Each row is a point on a landscape with many peaks, with its height.
From any point a climber takes the steepest step (rise divided by distance) to one of its 2 nearest points. It stops when none of these is higher. Distance is the straight distance between rows; heights are no part of it.
Q141 h=4.67: [122 142 116  56 134  90 142 121 146 155 136 133  98 145 126  98 144 120
 132 144 158 138 107  69 153 122 191 178 126 140 171 100 114 184 106 120
 146 127 117 106 169  77 100 125 207 127  93 117 149 183 148 123 144 134
 176 110 156 136 155 143 108 156  82  78 124 118 116 121 121  98  73 109
 119]
Q127 h=3.24: [ 85 118 152 153 111 159 178  92  90 119 110 128 122 109 181 144 116 128
 186 163 113 108 100 206 142  96 173 131 163 168 150 101 108 169 128 123
 152 116 101 155 125 119 125  66 104 144 149 121  77 152 126 150 107  74
 147 167 107 154 150 129  69 114 160 161 126 137 129  86  81 121 106 112
 135]
Q823 h=4.92: [109 150  78 140 123 115 158 123  90 103  92 107 142  83  91 123 123 139
  96 112 138 140 139 121 113 169 192 130 112 140  98 105  84  89 116  65
 144 106 176 122 123 132 112 152  61  89 111 105 166  84 155 107 130 165
 116 118 120 108 159 148 137  63 129  78 140  86 148 125 169  74 124 150
 116]
Q59 h=4.03: [118 138 135 125 172  84 144  88 153 164 131 168 113 127 189 136 122  86
 152 132 111 117  85  78 155 139 143 168 137 144 169 110 112 164 145  50
 115  91 120 121  72 106 115 155 129  93 111 110 152 177 153 103 125 132
 127 168 108 117 146 135 177 126 108 139 115 201 153 153 106 105  23  90
 145]
Q770 h=6.11: [150 125 141  80 131 124  89 135 153  97 175 120 140 146  84 115 141 165
  31  86 169 158 104  96 110 135 111  86 100 107 123 127 122  72 117 140
 104 117 147 152 166 110 158 131 185 100  87 129 120 103 136 123 153 198
  91  91 109 124  90 114  92 101 140 115 129  96 115  92 134 127 117 133
 154]
Q976 h=2.21: [122 132  88 117 169 136  98 140  62  99 145 103 103  72 150 109 159  97
 113 117 143 118  86 169 126 138 181 165 142 135 184 114  75 122  97 138
 153 136 107 124 128  88 159 156 113 124 160 172 150 192 139 137 101 145
  63  85 120 180 123 105 148 129 161 131 140 100 144 116 176 166 113 185
 132]
Q54 h=1.07: [162  82 108 107 134 134  85 136 142 178 205 127 104  82 115  86 128 112
 142 127  89 127 105 162 111  86  89 142 118  91 147 167 163 103  89 160
 136 148 106 135 145 134 139 121 115 155 178 158 154 195 119 131 114 134
  86 128 126 112  90  96 168 157 102 151 174 153 121 131 162 164 168 172
 120]
Q826 h=4.50: [137 144 108 151 115 102 165 136 117  93  83  97 175 134 126 101 129 146
  87 102 124 110 160 117 131 162 190 136 166 153 112 106 108 119 166  97
 126 119 160 103 111 131 116 111 102  91  99 141 146  93 179 106 122 134
 164 110 131 136 144 128 117  63 139  90 115 104 135 143 105 117 113 108
 148]
Q372 h=3.56: [165 167 142 203 139 174 108 245 124 101  85 152 159 109 153 145 158 159
 141 111 165  99 146 116 131 191 132 134 123 170 128 111 129 178 114  90
 162 198 137 104 138 158 122  99 134 116 117 153 130  85  94 122 141 129
 127 145 140 162  87  98 148 123 180 125  97 117 154 185  83 171 130 132
 137]
Q156 h=5.98: [150 135 126 159 137 177 142 138 138 182 124 172 115  91 161 158 133 146
 189 123 138 100 107 180 124  97 146 151 121 158 155 100 130 176  92 120
 194 161 107 136  97 157 133  60 150 134 141 149 107 157  94 175 114  85
  96 209  94 129  98  73 132 156 171 179 105 186 149 167  78 127 135 176
  93]
Q893 h=3.19: [114 116 156 122 171 138 125 144  84  81 129 141 144 117 187 121 160  87
 142 117 117 130  97 115 134 153 157 109 133 180 156 139 116 148 137  85
 142 130 118 155  99 133 133 127  82  95 116 129 126 147 171 106 158 141
 112 125 113 142 109 119 125  78 156 167 109 132 129 143 113 132  71 108
 131]
Q752 h=0.81: [ 88 119  98 118  96 123 132 136 162 154 142 121 154 139 109  71 127 112
 134 152 117 166 143 120 104 127 109 145 120  84 156 150 147 152 187 126
 120 147 105 117 109 150 118 135  94 131 174  82 140 160 155 164  56 130
 136 108 212 118 151 145 132 159  96 146 156 142 124 135 166 145 147 172
 116]
Q540 h=5.65: [142 157 167 124 164 149 113 172 193 165 126 157  95  92 127 163 166 134
 159 125 174 148 162  30 125 154  90 120  56 141 106 119 139 159  60  61
 149 163 125 124 163 161  72  96 170 141 112  73 129  79 106 156 166 178
 131 180  90 154 126 152 176 153 150  94 127 151 123 161 134 115 141  99
 141]
Q271 h=5.66: [147 115 150 131 158 138  95  86  68 135 129 156 123 121 125 184 103 113
 173 142 128 119 151 162 108 139  60 101 146 146 102 168 125  69 156 133
  70  93 136 192  69 128 154 148  87 140  98  88 158 146 135 114 115 151
  98 151  79 110 150 170 160 136 153 100 145 143 112 120 167 108 114  98
 107]
Q135 h=2.79: [121 109 159 135 117 140 132 163  34  82 110 159 150 105 197 149 202 115
 166 138 154 118 113 123 155 150 153 130 136 226 115 115 120 189 107  97
 169 166 130 137 121 129 157 105 139 112 111 103 131 132 110 119 170 150
 142 150  50 170 104 114 141  88 185 134 118 119 114 121 113 148  85 105
 130]
Q11 h=6.27: [153 117 170 133 169 154 167 137 210 142 128 158 109 129 135 168  96 134
 180 129 103 128 135 115  87 109 107 109 130 135 145 166 164 138 108 138
 145 140  92 143 127 168  58 100  97 166 134 193  75 117 142 133 181  61
 133 139 136 101  99 103 120 119 106 171 109 168 127 161  66 129 138  99
 114]
Q103 h=4.08: [135 111 111 123 108 108 104  94 126 124 113 113 146 169 147 110 111 123
  90 130 129  95 161 157 149  87 144 138 164 147 121 107 131 123 163 201
 109 131 145 120 121 109 157 120 187 135  94 147 117 149 130 102  93 104
 183 147 115 135 151 128  90 158 124 138  96 126 117 134 108 146 135 125
 133]
Q618 h=2.30: [142 111 128 120 139 153 104 161  71  76  98 152 137 113 115 126 133 137
 174 130 127 153 158 185 111 179 136 102 127 146  86 136 113 111 117 140
 152 157 135 124 133 136 133 141  75 147 128 158 161  98 101 102 143 111
 140 118 153 152 121 138 119 118 167  96 108  76 130 137 133 126 139 118
 116]
Q764 h=1.81: [ 89 156 120 152 162 137 143 104 133 109 126  62 114 112 128 150  94 117
  66 140 131 101  86 144  99  97 107 134 152 121 182 128  91  98 150 155
 105  79  99 137 140 105 135 163 120 139 162 131  64 146 152 161 102 139
  33  94 112 156 141 113 120 130 161 163 178 108 141  91 142 141 135 182
 154]
Q466 h=5.04: [142  98  94 129 157  98 105 111 114 113 178 102 102  77 137  84 141  95
 103  67  81 118  90 134 138 112 160 124  85 116 137 138 138  79  75 109
 174 121 169 105 126 135 132 177  67  85 174 200 165 134 126 105 163 135
  67  84  99  80  87  87 169  73  99 177 133 160 155 157 149 140 123 179
 140]
Q448 h=1.29: [149 127 121 131 115 129 127 172  90 123 149 111 114  82  74 149 108 107
 152 144 108 121  81 188 115 127  65 141 158  96 122 156 134  71  87 167
  97  75 107 156 145 125 149 126 101 181 157 161 146 110  99 118 153 130
  48 107  94 148 107 120 151 108 146  83 168  73 144  86 151 143 191  98
 121]
Q594 h=2.00: [123 136 102 146 113 153  94 140 128 119 145  90 111 122 108 105 122 109
  69 126 130 113  92 164 126 123 131 136 127  83 169 117 104 127 132 163
 133 122 133  98 128 126 189 158 124 121 169 169 126 158  90 141 114 124
  65  81 156 142 134  98 134 147 143 184 124 114 163 123 147 167 171 174
 159]
Q508 h=6.03: [102 108 112 105 115  95 152  65 172 147 157  95 122 116 153  71 115 119
  75 118  97 136  99 105 125  64 166 132 133 122 161 134 132 142 125 141
 153 117 136 105 160 114 118 146 140 100 138 119  89 174 137 134 109 126
 131 117 111  82 125 109 117 135  66 176 158 176 124 118 119 134 104 161
 162]
Q959 h=5.37: [ 99 163 111 139 106 141 140 153 105 121  95  98 129 109  75 117 114 167
  93 113 155 163 120 137 116 155 164 105  98  95 103  78  96 113 103  67
 147 128 144 140 166 143 112 100 111 131 134  86 128  66 121 145 134 161
 128 150 161 115 128 140 104  74 148  70 160  71 149 118 136  89 149 138
 126]
Q981 h=6.58: [119 111 101  76 127 113 138  64 163 151 174 123  87 116 124 134  98 152
  86 119 131 134  72 101 130  94 139 113 107 116 137 134 122  99  98 126
 118  99 156 121 171  96 107 163 163  86 129 134 122 138 120 131 167 141
 114  98 116  53 144 135 123 143  35 141 139 175 121 106 139  85  93 133
 122]
Q596 h=4.96: [145 131 131  79  96  89 140 156 172 165 126 150 139 185 117  98 130 115
 176 165 132 151 148  93 142 141 123 183 153 116 157 133 153 182 169 150
  99 130  86 105 131 115 103 108 167 153  91 129 137 156 159 121 105 104
 206 111 200 125 159 174 109 172 103  67 107 122 111 137 116 141 109  85
 106]
Q859 h=7.11: [ 92 140 176 165 180 174 163 108 121  99 113 125 120 104 144 202  97 113
 159 132 112 145 117 132 104 107 119  69 115 156 151 154 126 130 128  99
 124  97  85 206 121 145 101 116  43 130 145  85  52 116 159 146 162 114
  66 152 128 116 124 121  83  91 146 183 147 142 118 117 109  98 108 135
 114]
Q435 h=0.10: [ 86 119 139 203 122 165 141  98 112  97 127  88 136 129 149 164 116  82
 118 151  92 119 124 158 126  96  76  89 132 133 123 164 157 115 186 146
 110  94 118 134 105 156 171 181  38 134 190  94  81 138 111 147 111 111
  55 105 155 118 150 123 120 133 132 226 141 142 123 115 141 144 183 158
 144]
Q384 h=0.52: [101 122 143  92 101 171  96 124 167 130 171 169 154 200  89 148  77 188
 113 117 162 141 137 142 118 136  68  89  99  52 121 133 120  95 176 167
  57 105 140 193 135 116 148  97 170 124  93 120 107 107 155 148 126 143
 152 138 194  94 124 141  53 155 113 122 123 105 141  97 115 108 129 119
  90]
Q817 h=1.42: [148 139 134 127  63  95 134 181  95 117 135  93 137 154  77 118 155 107
  98 133 108 118  74 143 131 118  60 149 182  96 121 138 139  79 115 160
  77  58  94 145 131 117 181 125 142 154  98 140 140 106 121 129 133 155
  93 108  92 166 103 130 137  93 152  84 153  90 137  72 138 146 174  72
 148]
Q736 h=5.99: [115 127 141 141  49  93 153 143 121 110  97  70 159 207  79  79 136 138
  94 111  98 148 154 135 140 123 144 111 143  78  92 128 157 140 140 154
 139 137 128  81 164 150 155  93 151 160 153 140  96  64 127 131 120 129
 206 122 152 131 110 120 102  93 136  99 136  83 122 107 106 167 188  98
 166]
Q137 h=1.68: [101 172 101 145 126 101 173  91 171 140  98  72 107 157 108 155  93 129
  78 158 122  81  79 120 105  97  96 166 178 109 158 128 109  83 156 183
  66  49  96 122 125  99 122 149 150 152 116 148  79 131 151 135 103 120
 102  81 119 136 157 138 135 145 109 109 172 112 140  96 134 123 143 133
 145]
Q846 h=6.04: [117 104 169 111 128 133 126 161 152 107 118 117 129 153 133 148 151  97
 136 149 132 151 135  91 111 137  72  87 121 127 119 161 164 153 142 141
 101 149  98 113 135 138 120 143 133 152 118 119  97 113 116 135 168 125
 120 113 151 149 118 136 130 135 133 151 125 110 106 128 110 166 148  79
 141]
Q12 h=3.83: [180 166 138 170 145 145  86 212 139  90 107 139 165 168 115 116 133 164
  89 106 147 100 181 117 105 176 125 140 148 142 117 127 132 112 141 149
 132 180 137 114 123 141 115  93 139 133 117 185 117  71 141 115 134 120
 153 119 144 162  81  93 128 107 177 106 114  88 149 167  87 182 143 136
 146]
Q607 h=2.49: [156 115 135  98 119 136 132 185  29  97 112 180 125  97 131 136 183 144
 221 151 142 144 141 184 130 160 139 125 130 179  82 138 120 142  74 124
 173 167 122 148 143 126 142 104 122 163 108 134 159 117  77 104 160 121
 155 159  76 167 101 124 134 110 184  62 127  89 107 121 112 136 108 116
 114]
Q317 h=5.84: [ 96 128 168 137 191 148 147 110 133 103 135 150 137 125 171 181 130  76
 175 151 103 168 122  79 102 127  64 114 110 167 162 185 153 147 169  76
 112 145  80 182  90 154  92 145  53 134 143  55  93 159 175 143 129 151
  72 146 149 140 128 155 153 135 141 174 150 170 104 139 148 124  71 145
 107]
Q541 h=5.13: [161 144 160 127 101 122 124 154 122 181 113 173 115  90 150 166 196 124
 172 138 170 126 173 100 162 134  95 153  85 165  78 114 157 196  75  88
 177 172 149 114 147 174 127  92 171 124 118  71 168  95  49 123 154 143
 146 199  33 147 110 137 179 152 157 103 114 164 103 154 119 140 161  92
 126]
Q388 h=5.49: [ 88 104 167 151  77 106 169 140 100  63  71  64 155 207 132 120 132 120
 113 119 109 161 135 133 167 116 139  88 140  96 113 124 162 158 138 170
 146 144 100  53 187 129 138 122 165 185 159 164  60  60 105 126 175 112
 183 124 170 154 109 126  97 116 152 131 105  51 125 105  86 179 183  69
 161]
Q820 h=6.35: [146 152 141 139 114 154 127 106 155 214 150 157  96  89 111 150 103 146
 142 123 133 123 110 138 127 106 104 135 124  87 128 104 114 113  98  80
 111  83 137 178 105 139 129 115 134 102 111  86 157 144 115 146 115 122
 104 184  84  78 137 130 151 133 103 111 134 201 151 121 140  72 151 112
 101]
Q487 h=1.56: [111 130 130 121  78  95 147 109 118 133 128  79 109 168 118 138 146  83
  86 159 114  96  77 123 126  90  70 147 181 110 154 144 143 101 153 205
  65  60  97 108 127  91 166 153 177 156  95 140  88 159 114 143 120 130
 114  99 105 144 141 149 120 153 122 134 154 111 128  79 141 145 152  85
 169]
Q606 h=6.54: [160 118 135 118  49  96 136 156 170 161 148 119 142 176  74  48 132 140
 125 136  92 165 142 102 130 132 138 147 132  78 103 138 168 144 137 138
 141 129 148 111 132 158 126 101 114 125 150 138 135  89 129 131 139  92
 196  75 158  98 114 124 137  97  83  93 141 134 126 112 119 143 172 102
 140]
Q101 h=2.59: [114 161 116 141 138 120 140 157 138 134 101  82  82  69 146 147 157 117
 103 134 149 105 100  97 135 125 137 156 118 151 142  96 112 158  61  98
 164 126 115  82 175 134  97 154 153 130 155 140 123 112  73 148 169 130
  82 107  74 174 120 115 170 130 140 129 143 125 138 120 125 141 162 128
 154]
Q381 h=5.24: [137 152 113 182 110 181 119 174 143 149 112 148 155 143 140 114 117 147
 157 141 136  93 121 197 122 112 137 147 148 131 156  99 124 172 143 145
 156 162  99 139 109 168 149  46 148 149 154 146 103 140 119 152  77 100
 140 186 139 155 111  87 106 148 188 160 123 148 150 146  64 160 151 169
 114]
Q209 h=4.12: [158 137 126 193 112 126 126 151 121  82  82 108 187 172 137 115  93 163
 102 102 104  89 217 125 141 169 178 152 166 162  93 112 130 120 180 154
 145 163 186  68 108 136 113 119  99 111 139 196 138  63 150 101 129  79
 190 111 150 139 126 119 122 111 153 114  75 100 153 168  96 143 156 122
 141]
Q350 h=1.72: [166 157  95  98 118 112  82 128  99 143 131 168 136 139  65  80 138 153
 124 118 143 129 146 160 141 143 170 164 144 120 114 102 103 110 118 140
 131 129 136 144 130  89 151 148 156 113  85 110 192 160 126  87  74 133
 158 123 153 148 146 129 107 139 121  72 109 101 105 139 160  98 102 150
 112]
Q538 h=4.44: [107 106 112 120 143 116 123  55  72 169 134 149 108  69 194 128 134 103
 169 139  98  98 117 175 151  91 177 158 133 162 133 107 106 127  96  98
 157 103 140 153 102 100 128 112 106 100 162  89 155 184 120 135 110 117
 130 206  56 119 149 131 150 125 119 137 155 179 122 123 140  84  79 150
 124]
Q339 h=0.93: [128 124  97 109 119 121 106 151 161 172 158 138 128 100 145  69 156  84
 146 142 115 158 108 108 125 109 121 173 118  98 182 127 144 176 126 104
 153 161  97  99 111 145 124 135 111 126 155 118 157 193 118 151  86 129
 113 122 168 127 126 127 158 164 106 165 138 164 136 153 149 155 129 169
 122]
Q711 h=4.40: [170 107 133  92  92 124 108 103 143 159 137 149 135 147 144 117 134 132
 159 136 122 113 166 174 149  84 126 146 148 132  86 118 152 151 126 176
 128 147 148 125 130 132 149  89 183 154  90 146 146 153  95  83 127  88
 203 182  94 109 123 125 103 164 102 108  93 159  91 128  98 139 148 102
 113]
Q18 h=5.28: [141 133 123  94 138  99 177 196 130 148 101 134 135 129 125 100 153 121
 190 172 109 141 143 107 123 161 153 179 161 152 142 144 146 187 129 117
 153 162  78 106 137 141  68  90 123 184 129 145 127 130 163 125 111 100
 200 136 170 159 142 167 149 145 128  56 127 102 105 147 114 155 112 107
 122]
Q453 h=7.17: [150 111 113  78 144  90 120  39 132 140 131 144 114 134 126 173 104 142
 103 121 150 120 129 109 144 111 134 115 121 147  86 127 115  81 120 119
  91  91 175 136 122  92 122 166 142 107  97 105 156 135 136  83 161 159
 136 128  77  77 169 164 134 127  73  96 130 159  96 110 146  67  86  88
 125]
Q121 h=3.20: [115 166 152 166 110 156 120 204 168 149  94 125 145 121 142 123 143 135
 141 127 140 136 128  76 142 161 147 129 119 124 155  91 136 223 137  51
 153 160 128  92 146 161 116  93 149 103 117  83 122 107  93 163 134 138
 136 157 165 138 121 131 117 128 159 140 110 131 142 163  90 134 139 119
 141]
Q822 h=4.76: [200 138 126  93 112 119 111 144 117 181 141 193 111 105 127 132 186 145
 204 140 147 129 173 147 164 123 109 159 109 154  58 122 153 157  75 133
 176 171 145 108 136 148 143 108 192 139  89 121 194 140  45  70 132 112
 169 186  54 138  94 127 161 176 126  81  96 163  85 155 116 136 141 114
 111]
Q964 h=3.78: [169 152 108 157 168 118  79 123 177 148 108 145 143 163 154 115  92 132
  83 115 134  77 142 117 135 129 137 161 160 131 139 117 121 111 173 162
  90 108 160 116  74 117 143 140 174  92  90 180 128 138 130  99 105  98
 134 118 125 124 136 113 139 141 124 159  93 156 154 176  92 156 108 136
 136]
Q902 h=0.59: [158 138 123  74 154 164  91 105 133 153 181 183 113 145  70 179  86 196
 120 114 170 125 107 142 111 130  92 111 115  84 126 141 101  57 125 151
  65  99 132 208 148  82 125 121 165 125  83 135 137 140 167 114 133 168
 113 111 145 106 130 150  92 158 103  79 146 117 116  90 153  75  96 130
  80]
Q539 h=7.24: [170 145 140 153  73 133 131 144 191 200 153 155 139 126  84  88 114 144
 125 115 104 147 111 108 143 126  95 139 118  66 102 127 153 120 122  84
 113  92 167 152 109 184 148 107 120  88  99 125 174 102 100 117 136 101
 149 119 121  60 114 123 156 109  79 121 128 195 155 127 114 102 175  98
 122]
Q477 h=2.41: [125 156  73 136 174 108 127 113 101 114  88  97 109  67 150 149 144 128
  77 114 160  97 137 116 131 131 204 169 131 173 125  93  73 123  85 131
 165 146 151  82 145  99 117 164 142 107 140 151 148 132 115 118 128 144
 104 104  82 175 145 118 154 123 143 125 135 105 133 140 161 130 127 182
 142]
Q340 h=5.53: [127  92 113  96  76  83 136  85 155 131 140  62 133 129 102  70 140 135
  47 100 109 157 132 109 136  91 179 107 114 109 106 137 142 148 103 176
 160 166 163  83 190 131 167 135 180 108 137 117 130 126 114 124 129 142
 166 101 102 100 111  97 101 126  81 145 145 136 100  95 158 159 157 157
 164]
Q438 h=6.61: [152 130 149 104 142 123  94 151 141 115 140 134 128 139 108 139 156 120
 102 123 169 141 140  83 120 159  73 100 106 142 112 138 133 114 131 106
  91 132 125 135 127 135 147 148 150 119  75  93 148 114 121 117 153 183
 103 118 109 140 124 142 144 129 150 111 117 117 114 127 135 138 125  86
 147]
Q28 h=5.50: [132 110  84 139 122  66 155  82 154 137 147  88 106 119 117  60 108 105
  91 113  87 138 117 113 107 105 181 160 128  98 143 157 136 101 112 151
 157 132 142  94 120 125 101 161  74 116 188 183 131 152 175 122 127  99
 120  47 142  88 118  79 168 102  60 153 166 161 149 122 164 150 126 182
 152]
Q266 h=5.36: [106 127 157 146 141 146 150  83 105 187 156 171  85  61 150 153 118 108
 201 110  95 111  87 160 136 100 130 136 111 126 168 122 129 130  76  61
 164  79 113 178  92 130 126 124  72 103 157  94 141 175 113 173 124 100
  70 212  95  82 129 123 156 122 126 151 128 210 155 139 138  69 116 134
 107]
Q330 h=5.70: [135 132 166 121 156 144 175 199 160 116 105 142 134 135 145 128 141 123
 205 143  93 141 126  90 117 156 145 135 137 159 158 153 148 194 113  90
 157 168  76 127 141 153  49  76  94 164 127 157 105 119 156 135 175  91
 170 134 179 142 107 134 121 113 123 114 116 118 116 154  75 127 100  89
 124]
Q324 h=1.63: [182 158  84  92 114 113 100 148 140 192 165 166 118 110  28  93 136 174
 113 125 142 148 116 125 151 123 140 172 116  87  92 101 124  99  71 126
 120 128 139 151 166 100 140 152 175 116 103 111 186 129  99  94  89 143
 154 110 151 127 150 139 136 174  69  59 138 122 100 126 180  90 145 165
  96]
Q334 h=1.18: [148  90 131  97 147 150 133 133 135 138 206 116  99  89  84 141 110 131
 148 126  90 136  83 155  95 109  71 102 121  91 143 176 146  67  84 145
 104 101  95 165 171 118 104 120 103 167 166 163 119 144 146 135 168 139
  64  93 129  98  95 107 140 117  99 115 185 117 120  88 157 126 157 127
 111]
Q703 h=3.73: [ 80 126 178 135 166 146 159  59  93 129 119 156  99 104 219 168 120  99
 170 172 118 115 112 130 151 114 169 158 159 184 166 112  88 170 116 103
 148 106 112 150 101 104 108 115 112 107 149  98  91 169 128 165 130  84
 126 149  98 149 176 159 115 144 160 170 129 156 137  95 117  96  53 123
 138]
Q311 h=5.77: [102 143 103 109 121 155  99 112 145 116 115 118 108 125  74 145  94 188
  80 105 179 160 141 127 117 156 148  99  73  87  98  79 101 103 103 108
 139 143 175 104 179 123 117 145 159 111 140 106 137  72  73 135 144 149
 126 123 171 116 139 149 102 147 113 104 110  84 141 122 148  79 141 156
 113]
Q181 h=6.12: [151 139 151 101 185 160  58 148 180 147 163 183  95 115 112 171 138 140
 160 120 196 152 163  74 111 168  64 104  67 117 122 132 117 119  94 109
 106 155 128 136 129 126 114 141 185 129  93  86 149 123 101 135 145 178
  93 140 118 155 134 145 151 179 151 123 114 132 128 152 154 127 106 116
 129]
Q633 h=2.05: [131 104 137 167 118 126 109 170  27  71 110 147 157 142 131 125 170  94
 154 143 118 139 167 149 129 195  91 107 150 155  99 164 141 102 179 137
 105 145 117 126  70 136 175 179  61 122 110 123 169 116 138 127  90 146
 133  95 151 171 140 159 153 124 182 137  98  87 126 142 172 158 126 112
 125]
Q906 h=3.77: [133 148 147 166  67 139 163 126 108 101 101 103 164 149 126 152 116 123
 119 121  99  90 109 188 137  88 115  96 178 123 116 124 118  95 151 143
  84  63 133 171 105 147 152  75  86 139  98 136  82  86 144 119 126 122
 140 156  67 130 131 109  86  37 149 130 140 129 141  98  67 124 148  69
 146]
Q15 h=3.21: [121 121 123 189  68 138 179 150  47  98 109 126 168 114 170 114 154 118
 180 147 104  96  98 226 149  97 140 128 179 174 126 115 122 144 138 132
 136 120 102 172 104 146 152  63  81 136 147 121 108 120 139 111  89 108
 143 158  68 158 124  97 109  60 165 140 147 138 132  98  87 160 127 101
 127]
Q721 h=3.61: [135 118 140 138 194 121 110  95 139 116 114 158 146 142 198 133  95 111
 114 121 125 106 130 114 145 146 146 121 149 152 145 120 108 138 189 112
 109 111 154 112  67 114 126 162 129  85 102 164 123 149 156  96 128 107
 128 129 136 113 144 140 131 134 140 170  72 169 146 166  93 128  53 113
 132]
Q873 h=4.00: [ 85 102 121 194  76 112 142 141  53  72 114  90 168 207 132  84 138 124
 122 125 123 124 186 172 178 149 162 130 161 116 127  96 135 131 181 201
 138 161 108  84 133 122 157 110 180 173 145 178 120 106 133 152  51 116
 217 145 181 190 121 128  92 155 178 134  72  56 152 111 146 164 168 121
 129]
Q337 h=2.86: [ 81 176 139 163 140 141 153 187 149 136  74  83 116  97 136 153 147 128
 123 147 138 144 133  76 122 145 120 132  95 117 133 111 137 190  91  53
 148 144  81  97 168 145  86 132 112 153 181  64  93  85  98 185 138 141
 109 150 161 168 125 153 161 130 146 117 170 103 130 131 129 145 165 139
 142]
Q779 h=0.45: [ 57 125 152 125 112 184 127 129 158 116 133 135 135 176 106 178  76 159
 119 136 165 144 123 124 108 145  54  51  75  59 117 138 124 111 179 134
  74 110 131 162 122 131 142 126 145 125 131  75  74  85 126 176 140 142
  95 137 214 104 135 139  76 156 128 153 142  98 146 105 124 112 146 128
 101]
Q605 h=0.25: [ 74  98 118 167 132 143 132  76 111  82 111  73 145 137 156 144 111 110
  75 136 116 127 166 134 122 118 119  75 119 125 105 133 132 115 205 155
 117 143 161  94 107 143 160 197  86 118 167 108 110 119 134 147  99 133
 107 107 160 114 156 142 114 146 131 210 104 111 121 130 172 138 171 176
 133]
Q490 h=4.53: [108 120 113 176 108 158 135 153  91  94 101 116 162 149 166  82 118 150
 151 142 127 117 157 193 154 148 193 148 155 147 136  82 100 172 162 158
 169 180 116 101 136 130 142  93 142 157 159 158 137 136 140 141  58  97
 180 142 186 179 134 117  96 164 183 136  91  91 151 132 112 160 146 162
 116]
Q216 h=6.13: [111 111  92 104 133 144  98  73 168 132 134 107  96 103 104 149  89 153
  93 126 151 140 135 120 118 122 126  99  73 100 106 114 119 110 115 141
 134 140 183  90 154 127 122 185 141 102 160 121 143 114  65 133 153 122
 106  97 148  79 156 146 126 178  73 155 115 130 124 128 164  94 156 162
 113]
Q553 h=5.10: [117 106 155 120 153 139 122  98 126 133 158 140 135 131 134 174 113  96
 166 141 105 136 127 122  90 119  31  90 124 121 128 192 162  91 180 122
  64 106 106 192  74 146 130 143  76 142 132  70 117 160 171 124 123 153
  71 136 134  91 131 150 153 137 122 144 162 160  98 121 158 128 122 119
 109]
Q441 h=5.35: [ 84  89 184 160 121 120 186 143 108  51  78  75 149 159 189 164 146  96
 133 148  99 158 148  92 158 124 133  78 150 167 107 144 161 189 163 154
 136 155  94  76 173 128 104 160 120 167 149 132  61  86 119 132 171 107
 156 106 166 159 131 148  98 129 137 163  85  81 102 116  99 163 147  75
 150]
Q792 h=4.65: [131  91  82 104 175  85 108  83 121 121 151 130 104 102 172  87 137 115
 113  76  89 111 115 122 153 117 212 125  80 144 116 108 129 100  86 111
 173 140 182  82 120 109 121 166 120  88 140 195 168 161 119  85 142 114
 136 119 121  86 112 100 152 110  72 167 105 167 146 185 125 112  77 185
 136]
Q563 h=0.71: [135 108  96 106 136  93  85  99 169 143 159 153 153 172  98  57 102 143
 103 111 140 157 179  99 107 117 144 157 110  85 138 166 155 112 172 184
 120 164 145 141 109 104 106 146 133 125 162 150 153 154 207 126  77 122
 167  70 199 104 114 108 122 150  70 132 145 130 111 147 170 148 119 192
  93]
Q315 h=0.65: [145 145  99  93 205 139  82 107 181 152 144 172 130 150 106 127  84 170
 114 122 175 117 146 111 107 121 113 143 109 108 154 146 123 103 158 160
  89 132 122 181 120 101  90 139 160 128 110 146 136 162 196 119  83 144
 136 109 175 112 132 128 107 174  97 121 150 135 118 164 137 108  86 180
  66]
Q3 h=0.36: [ 64 107 135 115 112 129 118  87 129 104 137  90 119 167 123 182 124 129
  77 142 154 128 143  98 108 123  48  59  97  98 109 149 138  87 198 158
  71 115 151 120 118 113 164 179 152 121 132  58  85 106 119 168 125 166
  85 120 157 112 156 156 101 159 129 160 145  94 102  94 168 109 148 142
 127]
Q284 h=5.78: [165 105 120  92 102 112  77 119 154 103 168 107 118 132  67 102 147 152
  57  98 137 160 122 130 128 121 127 118 108 105  89 133 146  82  80 191
 136 156 158  95 189 110 176 138 198 128 121 170 145 113  71  89 158 147
 118  89 107 137  98 105 100 135 111 125 110  89 110  99 150 159 159 133
 161]
Q194 h=4.17: [127 117 127 117  86  90 175  90 147  94 112  95 166 164 121 100 114 136
  86 110  98 121 128 123 117 105 164 107 168 121 123 132 118  97 163 138
 106  83 152 131 117 123 117 106  89 109 115 141  93 101 193 113 142 125
 155  89 107 100 137 109  93  43 104 118 147 126 125 103  90 112 112  87
 156]
Q158 h=4.41: [113 146 111  91 160 119 145 113 159 169 147 149  96 125 156 113 130 123
 154 125 129 120 103  69 138 127 178 162 110 159 172  96 108 163 106  60
 159 124 130 110 129 111  83 126 159 106 105 115 150 161 138 141 148 133
 160 146 128 111 145 144 150 130  84 115 122 162 145 169 112  72  70 135
 118]
Q362 h=6.42: [132 130 160  97 167 114 148  71 103 116 122 159 108 131 145 197 114 109
 168 145 146 136 135  93 125 160  97  95 116 169 121 147  98 114 128  79
 102  88 151 173  90 121 104 161  82 125  96  67 151 124 156 114 181 171
 121 145  83  94 175 172 171 103 134  93 134 150 121 107 154  61  62  69
 123]
Q24 h=6.80: [172 143 137 141 170 167 170 147 181 165 123 158 102  89 137 166 119 157
 176 107 126 104 134 145 103 108 134 114 117 146 116 130 148 124  70 111
 162 147 124 146 124 170  77  73 117 156 112 188 119 108 120 134 160  86
 135 180  82 105  93  94 147 107 129 127 117 174 137 188  74 109 158 129
 104]
Q593 h=1.85: [132 127 110 119 126  93 105 131  50 103 121 152 151 150  86  97 156 116
 126 123 139 139 167 157 127 181 129 142 148 132 120 153 117  88 178 151
 100 122 119 141  84  97 174 180 106 122  93 111 193 157 161 113  58 155
 139  99 154 160 153 160 132 135 151  91 105  85 115 134 195 133 103 140
 128]

Call two points neighbours if one is among the 2 nearest of the other. Go from one point of each pair to the other, from neighbour to neighbour, staying as high as possible. Name the lowest point that can't be avoided.
Q859 / Q438 => Q553
Q438 / Q453 => Q340
Q539 / Q453 => Q441

Where does a climber stop that starts at each point below?
Q593 => Q24
Q127 => Q539
Q103 => Q438
Q158 => Q24
